Points on a hilly landscape, in no order, each with its height.
From any point a ball rolls to the lowest of the 2 points nearest to it. It stops when none of these is lower. Distance is the straight distance between rows; heights are no part of it.
K482: [124 160 128 170 124 106 100 118 107 142  75 135 105 108 172  92 212 144
 110 143 154 135 100 124]  h=13.7
K861: [121 155 128 157  43 143 100  75 168 103 102 157 133 141 144  63 153  89
 156 149 163  90 176 120]  h=26.6
K671: [141 107 132 164  95 101 146  94  66 157 107 155 123 129 163 111 148 142
 149 151 152 112 131 165]  h=24.4
K773: [126 111 131 101 179 118  87 183 144 134  94  73  99 164 146 157  51 142
 156 124 134 155  86 144]  h=44.8
K68: [130 126  77 141 127 166 123 163 150 134  95 147 175 136  96 121  35 178
 142 161 127 150 156 130]  h=43.3
K201: [108 132 126 132  81 197 139 160 180  67  94 129 173 135 100 179  83 152
 114  98 166 135 179 126]  h=37.7
K505: [110 115 126 107 140 118 143 205 105 136 138 121 200 131 124 192 103 174
 133  86 158 115 112 146]  h=41.7
K187: [136 197 185 126 137  95 163 146 121 146 139 145 105 148 139  93 187 111
 126 130  87 117 136  86]  h=24.5
K89: [111 116 152 157 106 152 127 132  87 149 119 147 166 141 176 157 158 149
 151 111 158 136 151 156]  h=20.9
K491: [156  92 161 149  89 162  97 140 116 126 137 113 136 195 154 175 129 120
 128 106 160 142  50 166]  h=14.2
K546: [126  96 141 123 142 104 150 158 166 107  97 138 102  32 101 125 131  74
 135 140  80 140 156 147]  h=33.2
K529: [131 131 104  62  98 149 142 102  76 101 127 154 160 134 138 203 121 129
 111  79 157 150 111 124]  h=61.2
K850: [163 161  76 155 119 150 133 103 190 117 114 147 119  84  90  70 154 145
 112 127  59 157 143 135]  h=57.7
K292: [121 148 209 143 100 107 115 130 131 136 131 151 165 103 141 149 175 108
 120 121 163  72 101 146]  h=47.9
K363: [146 203 145 131 140 131 150 106 120 127 108 152 120 133 146 121 173 133
 107  98 121 107 162  97]  h=21.9
K719: [142 149 124 135 134 102 137 155 102 122 149 110  72  97 164 112 217  50
 104 161 101 125  94 111]  h=47.8
K651: [139 130 133 149 159 108 106  95  58 167 101 112 148 167 136  84 160 123
  73 149 166 134 156 135]  h=13.4
K197: [167 157 138 113 111  49 118 127 147 132 146 179 117  59 152 102 178  70
 116 184 120 128 141 155]  h=51.1
K748: [150 126 114  89 174 153 173 114 177 143  52 108 141 122 105 169  97 178
  90 107 165 150 154 161]  h=29.1
K880: [ 91 122 124 141  77 157  74 106 108 161 141 165 128 155 148  52 165 147
 111 130 190 165 149 100]  h=11.0
K712: [118 150 117 111 132 168 120 142  86 142 172 141 116 103 129  75 154  90
 149 167  71 128 154  64]  h=32.9
K711: [118 115 101 149 169  71 167 161 118 121 135 114  95 123 168 174 154 128
 139 153  71 114 157 117]  h=42.7
K949: [133 130 119 110 128 156  91 109 121 112 132 181 146 133 104 109  89 139
 142  76  97 163 160 134]  h=35.7
K451: [137 178 141 144 125 163  94 151  85 150  96 141 148 150 144  68 137  95
 177 174 157 104 168  82]  h=63.6
K794: [126 130 155 121 174 108  98 105 124 119 116 167  96 181 119 141 122 134
 139 115 102 157 117  92]  h=34.8
K872: [ 99 105 134  94 128 103 164 127 140 110 107 117  74  79 170 151 123  87
 160 131  89 115 100  95]  h=46.0
K589: [ 91  81 105  84 174 183 173 169 176 157  95 113 126 136 109  95  89 161
  84 139 124 136 140 171]  h=30.8
K593: [124 129 150 164 139 155 100 158  58 164 187 131  93 139 149 117 163 106
  81 178 120 128 140 105]  h=38.0
K519: [ 86 133 158 127 135  99  50 108  73 121 131 157 126 137 143 112 134 110
 152 134 151 125 136 113]  h=33.9
K674: [143 141 119 141  84 129 202 144 122 121 154 160 155 114 133 109  96 146
 120 138  92  97 145 127]  h=40.5
K155: [175 145 130 170 140 171 109  91 118 143 119 151 191 109 131 104 120 143
  95 163 121 135 161 136]  h=36.4
K434: [141 136  79 139 126 151 161 144 189 110 108 132 188 145 158 176 110 156
 107 131 127 107 177 101]  h=45.4
K150: [115 122 119 126 118  84 174 117 202 123 113 140 132 141 141 138  73 177
 118 122 121 126 148 135]  h=44.4
K953: [181 136  95 127 152 167 135 136 126 154 148 139 207  94 101 128  81 136
 105 130  97 115 141 149]  h=38.4
K662: [157 167 105 115  88 152 117  79 169 112 123 182 159 159 168 140 131 130
  93  91 116 124 148 111]  h=41.3
K251: [107 111  94 165  87  90 152 138 102 112 176 143 127  93 147  86 128 101
 133 225 130 111 142 115]  h=35.9
K50: [ 88 149 137 148  87 164  66 130 120 160 149 158 138 107 152  93 182 167
 109 123 200 110 124 114]  h=13.8
K554: [135 113  97 112 151 157 120 154 109 128 100 109 149  92 141 166  71 173
  98  88 167 164 113 143]  h=39.5
K801: [115 118 128  69 163 153 175 148 194 141  86 132  95 137 112 108  72 174
  81 105 163 166 171 167]  h=29.9
K191: [132 182 126 160  81 147  70  90 178  93 130 122 155 147 118 109 155 171
 146 118 186 135 181 128]  h=56.8
K739: [146 176 143 102 143  81 123 151 132 151 131 161 104 132 135  71 174  99
 137 171  83 168 128  95]  h=26.8
K465: [162 152 140 138 151 126 112 125 114 116 102  67 159 155 142 187 128 124
 100 122 192 145  54 107]  h=37.0
K338: [102 116 148 154 148 111 124 129 137  89 127  83  80 118  81 150 143 111
 133  91 114 113  50 124]  h=48.5
K131: [164 151 139 124 147  74 166 123 176 121 121 164 137 106 159 112 100 103
 128 159  68 141 170 131]  h=53.5
K426: [151 131 131  94 177 140 137 160 111 177 106 139 146 154 132 189 104 139
 156 135 117 111 103 147]  h=27.1
K275: [147 166  92 163 148 133 185 115 106 100  94 111 141 112 136 133 102 160
  99 103 137 133 110  95]  h=26.2
K539: [ 99 125 161 139 128 165 153 107  90 123 138  76 145 135 150 136 151  95
 146 116 158 135 139  86]  h=44.5
K58: [126 141 198 147 118 106  98 115 154 144 120 174 158 107 154 132 152  98
 145 171 117 102 137 119]  h=48.9
K735: [ 80  80 151 154 116  99  73 103  68 122 147 151 111 123 137  89 188  92
 103 149 132 117 144 146]  h=31.6
K167: [152 165 166 107 129 134 192 135 113 148 159 132  98 151 112  89 122 102
 149 121  73 142 116  93]  h=27.3
K40: [112 105  73  79 120 101 135 133 161  96  68 159  51  67 108 124 109 122
 169 149  83 126 148 127]  h=41.4
K52: [129 135 187 146 128 141 167 129  89 123 139 144 109 158 137 134 112 133
 100  72 120 144  99 124]  h=13.3
K631: [138 129 121 139 119 182 134 136  77  92 155  86  86 208  89 136 151 127
 150  93 135 124  54 124]  h=50.1
K471: [170 111 140 133 145 127 109 132  52 124 191  88  64 147 123 100 136  93
 129 143 114 128  93 190]  h=33.3
K47: [126  97 114 141 160  93 141 160 109 142 120  99  95 121  90 125 175  99
 168 149  74 140 105 147]  h=51.2
K146: [157  87  96  98 190 147 134 203 152 107 102  62  85 180 108 142  92 102
 120 127  99  95  72 167]  h=43.2
K673: [ 80  89 153 113 142 117 137 100 145 121  96  91  70 128 112 138 131 100
 173 110 121 129  83  97]  h=47.7
K215: [146 146 152 144 149 123 164 159 108 142 149  67 117 119 137 101 170 121
 117  72 109 136  79 158]  h=8.3
K148: [101 121  96  80 131  80 120 122 113  96 121 155  63  81 148 142 125 120
 177 107  92 110 112 138]  h=43.7
K930: [133 103 151 108 140 164 163 163 164 138 147  87  78 198  87 170 110 181
  99  90 135 152  84 177]  h=8.1
K638: [112 132  94 168 108 112 114 130  87 143 132 157  86  99 193  81 184 125
  97 176 131 121 189 110]  h=25.0
K643: [141 154 101 122 130 109 140 165 134 147 172 156 101  92 100 100 156 107
 146 194  79 150 130  92]  h=29.3
K971: [142 150 152 129 165  80 103 136  75 139 144 125 103 202 187 109 164  79
 114 140 103 133 116 110]  h=44.9
K521: [130 109 150 162  76 200 153 109 150  82  86 139 179 144 120 130 101 122
 135 106 160 146 188 119]  h=39.6
K787: [165 140 122  74 122 144 162 116  57 126 130 132 135 194 141 173 117 113
 114  88 157 155  73 142]  h=61.8
K139: [166 123 151 122 163  93 114 101 116 115 190  54 104 177 151 151 121 111
 105  87 138 146  81 155]  h=8.8
K175: [ 97 127 147  83 138 180 155 146 197 113  77 112 135 113 123 158 124 118
 155  79 134 104 171 106]  h=47.2
K214: [114  96 143 114 172 115 119 182 197 148  97 126 104  94  93 128  88 149
 142 172  99 138 173 153]  h=30.2
K51: [109 126 122 137 124 105  91 106 105 203 102 116 102 152 130  46 200 119
  55 130 164 114 160 116]  h=10.8
K798: [110  98 126 145  85 108 119 107 127  85 130 178  93  57 142 140 150  76
 151 150  97 111 179 139]  h=22.9
K678: [168 147 134 124 149  73 140  68 127 131 107 146 155 103 162 124 112 106
 115 122 113 114 133 133]  h=52.6
K315: [122 142 119 148  99 123 144  95  79 122 106 135 109  97 117  86 117 117
 163 163 138 113  96 127]  h=23.4
K838: [151 135 151 117 141 136 131  94 102 167 185  83  59 115 113 122 174  89
 148 141 122 110  97 154]  h=30.5
K468: [151 173 100 135  74 162 138 110 182  89 104 170 126 153 143 126 103 103
 158 109  92  93 156 112]  h=38.3
K490: [131 110 118 158 154 116 121  81 117 119 173  82 134 150 118 177  75 178
  78 143 174 170 123 119]  h=28.6
K75: [ 98  94 108 157 134 128  98 127 127 116 100 150 140 115 103 105 117 155
 157 116  68 154 155 145]  h=34.2
K289: [161 117 121 135 152  97 139 129 116 145 134  59 115 151 178 113 136 116
 117  88 116 162  39 150]  h=4.6
K501: [169 168  96 201  63 114  82 119 203  97 107 136 108  78 134  83 152  70
 137 164  94 150 158 197]  h=59.6
K97: [102  94  94 115 125 164 122  95  82  81 111 116 157 116 126 184 118 108
 114  82 149 117  95 109]  h=60.4
K327: [100 122 111  95 112 167  60 113  98 122 185 141 201 143 128 131 133 117
 132 124 161 137 149  70]  h=39.7
K445: [129 114  96 165 116  92  86 110 143  78 121 148 117  93  98 120 121 105
 161 233 122 121 182 107]  h=51.4
K67: [103 108  96 107 127 116 110 128 194 131 110 109 118  33 154 168 134 139
 131 103 106 101 137 155]  h=26.0
K534: [106 127 168  98 138 143 158 143 144 115 125 147 105 134  63 148  95 143
 184 122 124 107 153 104]  h=31.7
K394: [139 162 103 122  69 189 115 145 205  63 128 159 141 158  98 151  90 138
 149  89 131 114 177 127]  h=39.8
K583: [ 72  84 117 105 115 191 136 127 193 118 119 100 154 106 101 122  93 135
 140 101 112 116 183 123]  h=47.6
K640: [136 106 139  76 165 165 173 113 157 138 122  70  95 172  86 196 113 160
  84 103 152 141  97 127]  h=10.2
K111: [108 112  95 125 112 109  97 113 169 157 165 133 195 130 126 143 135 176
 145 103 137 149 141 155]  h=32.4
K701: [ 97 108 126 154 124 136 175 183 166 144 157 102 100 142 116 141 115 188
 104 102 135 144 137 121]  h=8.7
K387: [126 132 127 113 100 119 159 134 163 132 136 125 170 112 121 143  62 171
 147 133 168 119 119 131]  h=45.6
K294: [120 107 183 149 120  87 159 126 135 114 144 148 194 150  91  86  84 142
 134 120 117 147 128 122]  h=42.3
K34: [147 143 159 110 117  76  71 107 133 167 142 172 114 107 172 119 172  85
 102 163 125 104 127 139]  h=49.9
K137: [119 117 125 134 120  95 126 112 131 136 167  92  99  66 151 129 100 147
 127 149 129 132 129 108]  h=23.2
K577: [ 97 118 122 160  74 121 151 128  76 145 151 169 111 141 170  54 147 108
  97 181 141 116 146  99]  h=29.0
K645: [149 109 151 118 187 126 150 101 130 116 155  79  86 151 115 183 119 130
  86  80 115 119 122 164]  h=11.7
K699: [114  98 110 110  86 168 153 153 120 132 120 146 150 176  97 198 125 181
 126 125 170 176 106 118]  h=34.9
K249: [ 95 125 164 132  79 134 142 120  75 138 175 150 170 152 144 102 145 131
  89  68 145 142  90 139]  h=15.9
K762: [135 132 106  88 136 138 148  49 140 130 111 121 123 166  87 106 136 149
 165 130 117 147 141 103]  h=31.5
K581: [125 159 129  93 141 148  92  81  99 170 159 135 107 185 129 116 164 123
 124 159 178 123 129  71]  h=24.3
K840: [114 173 110 150  93 124  86 124 122 136  61 151 127 100 178  65 180 116
 112 128 189  92 152 117]  h=17.4
K241: [105 121 147 143 134 105 137 170 107 135 162 109 104 108 180 167 183  94
 120 133  89 117 130 119]  h=45.0
K690: [120 115 146 146 109 149 152 177 163 167 169 141 110 103 131 162 121 167
 132 135 101 109 108 118]  h=12.4
K982: [121 147 127  87 107  96 102 125 144 161 142 157 208 163 132 134 155 156
 161 109 159 146 121 108]  h=34.5
K332: [122  99 141 162  91 108 137 159 125 111 163 166 135  89 118 110  62 121
 140 201 121 119 124 124]  h=41.5
K769: [122 169 154 126 152  90 111 153  98 142 144  87 120 172 176  99 169  89
 118 107 166 102  92 113]  h=43.5
K926: [142 170 141 132 114  90  81 112 169 155 140 147 162 140 127  85 184 138
 152 125 138  96 173 140]  h=54.0
K256: [106 113 116  99 119 161 150 141 153  93  96 105 159 153  85 197 135 163
  97  92 168 182 154 115]  h=36.3
K442: [ 78  90 159 172 105 109 123 102  76 112 143 159 100  84 151 133 144  95
 120 123 112 123 134 137]  h=28.9
K992: [161 116 157 135 129 174 167 140  86 122 132 125  89 161 110 146  65 117
 118 110 121 131  62 136]  h=15.5
K265: [114 140 170 132 139 118 188 166 122 123 161 126  95 101 155 107 121 124
 106  65  92 148 129 136]  h=11.3
K8: [138 109  72 171 145 149 115 139 135 115  86 128 161  74 132 134 125 166
 138 119  90 128 173 160]  h=32.3
K432: [122 164 152 157  77 141  95 123 114 111  92 160 129 117 117  76 157 123
 128 118 188  74 177 143]  h=21.2
K874: [113 145 126  73  69 154 125 132 116 138 188 136 188 158 126 154 156 138
 123 106 192 164 125  97]  h=36.9
K409: [109 100 107 109 155 103  94 131 172 142 137 125 143 122  97 176 110 203
 119 108 137 119 110 165]  h=30.0
K524: [ 87 118 131 168 119 116  97  96 125 136 117 109 116 120 163 120 189 159
 130  94 152 156 109 109]  h=10.9
K981: [173 185 166 110 125 114  92 151  68 154 110 116 164 154 130  95 117 139
 129 123 212 173  98 121]  h=62.5
K274: [167  91 114  97 187 132 123 147 119 138 115  53  72 125  94 153 107  99
 158 140  78 112  80 193]  h=41.6
K785: [134  87 140  97 124 143 128 105 137 118 178  97 150 141 103 199  82 171
  65 117 179 186 157 141]  h=30.6
K254: [ 94  63 161 103 163 141 162 134 153 158  83  88 128 175  79 130  91 137
 161 115 152 154  99 161]  h=43.4
K914: [108 111 113 121 139 151 100  68 140  93 129 113 189 117  84 167 166 120
 127  97 142 100 134 115]  h=59.3
K977: [162 143 115 159 112  93 112 155 147  87  93 170 152 103  84 108 144  89
 145 222  96 115 179 148]  h=48.7
K323: [123 105 150 169  98 126 158  94 161  84  96 158 168 164  93 116 118 157
 159 113 134 142 165 123]  h=41.1
K384: [131 133 135 117 153 138 128 138 124  81 133  85  90 186  55 160 118 138
 105  79 123 129  43 105]  h=49.2
K218: [162 143 130 120 149  85 100  67  79 161 116 128 148 133 179 127 148  93
  91 109 151 108  82 151]  h=51.7
K807: [132 140 115 102 143 154 137  67 116 141 153 113 158 197  92 153 173 132
 132 153 142 126 133  68]  h=27.8
K821: [133 133  71 156 117 163 116 119  90  92 139 103 174  79 132  99 116 145
 141 109 134 129 163 134]  h=28.3
K71: [ 90 121 125 135 104 141 101  79 127 160 139 113 116 136 176  66 212 107
  84 103 171 137 140  96]  h=7.4
K813: [143 139 126 134 119 112 113  90 173 119 101 145  91  37 159 149 152 116
 163 136 110 123 153 152]  h=22.2
K177: [108 136 131 163  82 178 118  99  91 128 136 166 115 128 156 130 147 167
  80 115 155 116 114 108]  h=17.0
K858: [135 119 147 115 147 100 143 129 130 143 163 100  53 124 125 128 102 146
 127 137  93 147  98 126]  h=19.7
K121: [126 122 158 132 123 130 178 118 103 114 104 111  97 126 107 114  59 117
 146 135 145 110  82 117]  h=18.6
K433: [135 132 130 111 125  99 174 145 183 154 182 125  96 123 121 137  80 164
  97 164 109 126  77 111]  h=16.5
K729: [151 109 127 139 122  84 108 153 104 129 114 133  72 113 163 172 108 106
 157 205 111 111  61 145]  h=49.1
K514: [ 96 118 123 127  86 145 129 106  91 143 173 142 152  87 133  57 147 121
 115  77 126 119 125 131]  h=19.3
K970: [164 149  97 142 137 130 117 156 190  96 115 157 188 113  96 120  72 138
  91 126  87 111 154 128]  h=40.3
K319: [110 111 129 141 118  99 172 156 166 100 161 111 106  35  88 127 117 112
 152 163 108 117 170 142]  h=36.2
K815: [142 136 129 197 163 135 118 117 111 109  82 132 201 112  99 151 142 154
 119 117 128 129 160 134]  h=34.6
K108: [139 168 103 127 104 129 121  73 177 107 145 138 128  91  80  84 149 146
 147 118 107 105 147 109]  h=56.7
K959: [129 122 149 102 149  75 105 171 135 133 121  87 119 158 163 136  74  93
 163  99 141 133  33 119]  h=45.9
K573: [105  73 122 122 163 100  95 122 168 148 125 113  83  71 117 172 122 154
 110 113 107 116  89 165]  h=28.4
K104: [115  90 148 108 111 131 133 127 113 132 163 113 175 194 130 223 108 150
 112 117 169 150 139 125]  h=32.8
K672: [144 193 145 133 131 141 117 144 110 152 101 145 173 163 136  70 118 141
 138 141 174 158 140  87]  h=62.9
K362: [154 126 132 131 165  84 143 134 137 142 141  69  87 127 134 126 198  94
 117 165  71 132  78 124]  h=49.7
K209: [119 126 116 130 160 155 110 149  52 127 191 124 101 125 116 118 171  99
 119 142  75 127 139 115]  h=36.0
K525: [130 129 110  88 142 146 140  80 117 154 102 153 119 178 115 169 103 144
 142 100 129 163 130 102]  h=33.6
K138: [167 162 163 113 137 136 119 117  39 139 116 143 146 187 140 136 141 106
  86  95 188 149  97 133]  h=62.2
K741: [110  95 111 148 127 157 111 110 183  88 136 110 154 138 129 132  98 110
 153 142  93 115 206 104]  h=45.5
K718: [105  99 152  99 147 161 189 199 157 149 137 106  60 155 113 126  90 173
  96 100 107 150 102 147]  h=5.9
K763: [137 140  79 115 165 145 132 184 157  91  79 129 153 113  63 129  69 156
 132 133 119 102 158 133]  h=41.9
K369: [136 157 153  93 112 141 156 108 105 184 167  98 159 154 180  92 135  95
 146 147 189 130 169 103]  h=21.5
K454: [152 146 123 128 154 146 191 111 146 137  62 113  86 112 119 173 104 171
 109 113 132 110 113 120]  h=27.9
K891: [126  99 145 156 104 107 138 125 119 133 131 105 138 206 161 151 142 148
 147 138 169 159  56 140]  h=17.6
K958: [127 143 131 108 170 114 131 138 137 162 115 132 157 129  76 109 170 109
 183 137  67 135 139 127]  h=52.3
K247: [113  70 122 112 207 149 106 207 124 131  90  72 107 154 105 156  82 138
 115 111 143 146  93 177]  h=44.2
K877: [105 132 137 126 152 144 168 161 125 129  97  91 132 115 149 152 126 131
 166  99 137 123 124 106]  h=46.2
K119: [128 143  60 187  82 110  95 137 127 106 135 170 121  99 159 117 212 112
 119 193 113 109 196 122]  h=20.6
K556: [145  80 125 138 123 123 129 127  65 155 168 103 126 113 121 139 132  94
 145 168  97  97  95 189]  h=36.5
K547: [101 136 160 101 135 145 184 185 138 125 146 137 113 160 103 125  79 120
 152 110 108 135 116  63]  h=29.8
K76: [128 148 109 148 110 138 117 147  79 144 154 134 206  96 129  55 136 127
 114 122 153 124 160 155]  h=23.5
K897: [122 159  93 167 133 128 107 133 146 120 121 136 116 107 138 128 213 142
 142 168  97 123 156  94]  h=14.7
K989: [127  94  85 171 115 104 105 174 192  95  90 167 164  88 117 132  78 115
 102 173  75 114 159 140]  h=42.5
K988: [114 101  98 155 119 110 100  84 153 107 111 148  91 124 117 105  84 152
 155 195 117 147 134 101]  h=53.4
K152: [153 120 115  84 146 100 121 164 109 130 115  89 145 170 114 160  98 141
 157  83 146 146  28 169]  h=46.9
K172: [157 131 145 147 126 134 146 130  93  91 151  75  97 235 123 107 188 103
 141 120 132 101  78 153]  h=51.3
K736: [ 94 108 121  67 167 126 167 143 163 133 111 136  84 131  84 140  95 156
 146 121  96  82 127 149]  h=33.4
K624: [152 134 115 116  97 151 167 118 139 165 206 160 145 102 106 113 112 150
 115 165  95 101 165 130]  h=37.3
K956: [130  62 130 101 169 125 151 143 105 158 136  95 108 110 127 169  94 102
 136 143  87  87 109 191]  h=39.4
K234: [128 129 136 121 110 128 109  96  91 158 161 103 104 217 156 112 164 132
 133 148 181 147  70 104]  h=21.3
K999: [150 112 144 126 165  85  71  85 103 149 150 121 118  95 166 126 157  78
  88 166 120 125  70 146]  h=50.9
K957: [115 130 163 140 158 100  86 130  74 125 111 167 125 144 104 104 150 105
 153 119 101 143  92 123]  h=35.5
K792: [109 132 100 105 109 148 125 151 162  96 113 179  69 104 105 136 113 137
 154 100  73 105 176 109]  h=39.2
K996: [120  88 114 113 137  92 129 129 102 146 111 110 115 137 108 134  96 159
 187  94 149 135  77 194]  h=48.0
K791: [149 136 161 122 193 103 127  88 153 126 138 122 111 110 143 164 124 151
  78  80 123 161 146 142]  h=13.6
K495: [128  82 125 161  82 165 138 130 123 134 134 150 142  80 125 110  59 142
 166 161 129 123 139 160]  h=44.3
K882: [133 125 161 116 172 108 120 194 169 157  93 125 135 116 118 168 105 158
 186 139  93 122 129 145]  h=28.8
K919: [111  97 119  90 138 146 144 194 117 125 122 118 206 122 102 176  61 151
  66  96 178 150 141 166]  h=40.4
K458: [167 143 142 143 110 163 136 126  62 146 133 113  80 242 138 103 186  94
  99 139 170  97  80 162]  h=52.4
K301: [111  71 182 139 145 119 176 132 169 152  93 126 159 138 110 108  96 130
 137 112 108 160 125 136]  h=42.9
K326: [142 175 110 151 131 146  89  83 144 140 110 168 125 127 128  96 201 131
  86 149 102 121 157 101]  h=18.9
K109: [126 119  89 112 108 121 117 104 192 112 103 161 158 135 161 162  92 147
 110  90 112 123 168 149]  h=43.1
K963: [163 179  97 196 102 140  99 133 203  90 119 121 130  73 128  98 152 131
 122 118  74 141 167 171]  h=58.6
K61: [155 120 136 132 147 138 110 125  96 147 107 156 136 103 128 186 122 117
 139 153 100  80 120 121]  h=24.6
K709: [120 137  88 103 128 152 165 176 152 147 136 114 212 123 124 187 146 155
 133  91 127 103 143 110]  h=43.8
K304: [134 147 124 101 142 139 101  84  78 172 162 115  62 142 144  91 158  92
 147 170 133 126 124 110]  h=27.4
K306: [121 122 156 134 135  59 104 134  83 110 155 203  84 170 164 112 148  92
  92 149 101 142 107 106]  h=46.1
K65: [140 136 112 118 123 137 160 104  87 156 221 124 131 141 136  93 103 118
 125 154 120 122 175 110]  h=33.0
K159: [146 196 118 130 149 129 158 128  97 118 101 148  94  97 144 121 144 134
 115 116 105 129  93  85]  h=24.2
K542: [121  75 111 128 138 181 135 106 121 136 100 140 121 119 100 177  86 138
 124 133  97 100 124 132]  h=21.4
K743: [139 153 135 140 136  96  96  68 129 132 191 109 100 117 156 140  92 171
 101 141 174 137  86 105]  h=26.4
K920: [127 159 152 150 147  98  98 174 100 148 174 126 114 115 159  70 149  99
  94 178 139 122 149 106]  h=40.0
K424: [ 92 111 120  66 194 110 154 137 159 112  80 109 129 154 102 164 105 123
 119 105 135 101 122 118]  h=34.7
K129: [120 146 153 123 111 105 118 127 125 155 146 143 156 108  81  87 184 141
 171 131 122 113 133 162]  h=53.1
K528: [141 189 127 144  78 151  87 114 148  69 115 162 125 121 124  97 130  78
 161 150 115  82 174 106]  h=33.1
K23: [121 108 133 130 175 113 137 134 189 123  58 142 112  84 105 129 126 136
 111 134  73 134 168 164]  h=31.4
K24: [ 88 122  99 130 117 151  90 119 154  85 168 126 178 155 123 108 126 123
 156 131 132 124 182  62]  h=42.4
K994: [135 152 119 143 133 151  92 147 103 141 122 100 156  91 162 152 103 156
 105 121 166 147  71 107]  h=38.5
K843: [147 124 134 119 107  37 148 122 164 109 133 174 127  59 138  87 103  97
 143 157 105 151 134 148]  h=52.5
K277: [133 158 122 118 106 129 158  99 125 147 172 102 102 130 161  76 150 130
 138 176 157 117 192  96]  h=27.5
K261: [153 155 186 122  83 122 156 133 159 149 139 131 165  90 141 147 117 147
 137 120 179 107  92 130]  h=46.7
K732: [112 169  99 135  90 109  75 106 182 103 148 112 140 101 118 103 158 144
 186 124 131 111 167 142]  h=55.3
K974: [105 111  94  88 144 169 106 132 154 102 123 180 119 154  94 134  70 130
 144  96  89 106 178 133]  h=37.4
K848: [127 106 174 162 134 134 122 154  79 130 130 106 165 149 166 183 162 104
 129  92 170 143  98 152]  h=17.8
K232: [132 155 108 136  78 132  95  89 171  76 109 120 186 118 100 120 123 155
 134  68 181 174 147 140]  h=57.8
K847: [128 122 128 136  80 186 161  95 132 117 129 111 154 132 117 108 137 120
 173 123 163 129 163  86]  h=42.0
K967: [127 109 108 126 122 146 116 100  65 155 112 135 115 136 156 123 116 148
 156  95 150 165  66 163]  h=48.6
K82: [110  86  95 154 123 108 176 140 157 121 138 124 106  93 129 143 141 135
 132 158  82 102 172 135]  h=39.9
K343: [109 149 182 134 146 110 106 173 119 144 168 121 167 121 175  83 157  86
  86 109 153 116 130 112]  h=41.8
K178: [125 142 141 110 124 126 112  90 146  92  83 139 178 106 113 126 132 114
 161  70 149 132 122 133]  h=58.5
K783: [160 124 103 148 100 125 109 181 184  66 105 157 140  75 110 131  87  75
 161 178  82 121 192 168]  h=45.7
K372: [136 113 113 106 140 208 167 150 113 140 105 137 117 133 106 175  59 136
  88 133 145 122  88 108]  h=18.1
K985: [134 144 143 112 148 145 124 109  57 187 141 101 157 177 160  49 139  94
 100 150 196 155 156 111]  h=16.4
K431: [116  94  76 119 113  68 124 129  99 123 134 145  31  95 158 176 133 121
 149 161  85 130  95 144]  h=46.3
K184: [141 135 125 112 174 107 153 137 152 111  77  79 167 150  98 179 100 140
 102 113 165 128  72 108]  h=35.8

Two balls start at each pair of points below. Name the first point that both come to, or write -.
K197, K678 | K34
K40, K47 | K52
K155, K926 | K52

For each start below, name the point where the ball stops.
K131 | K71
K434 | K71
K129 | K289
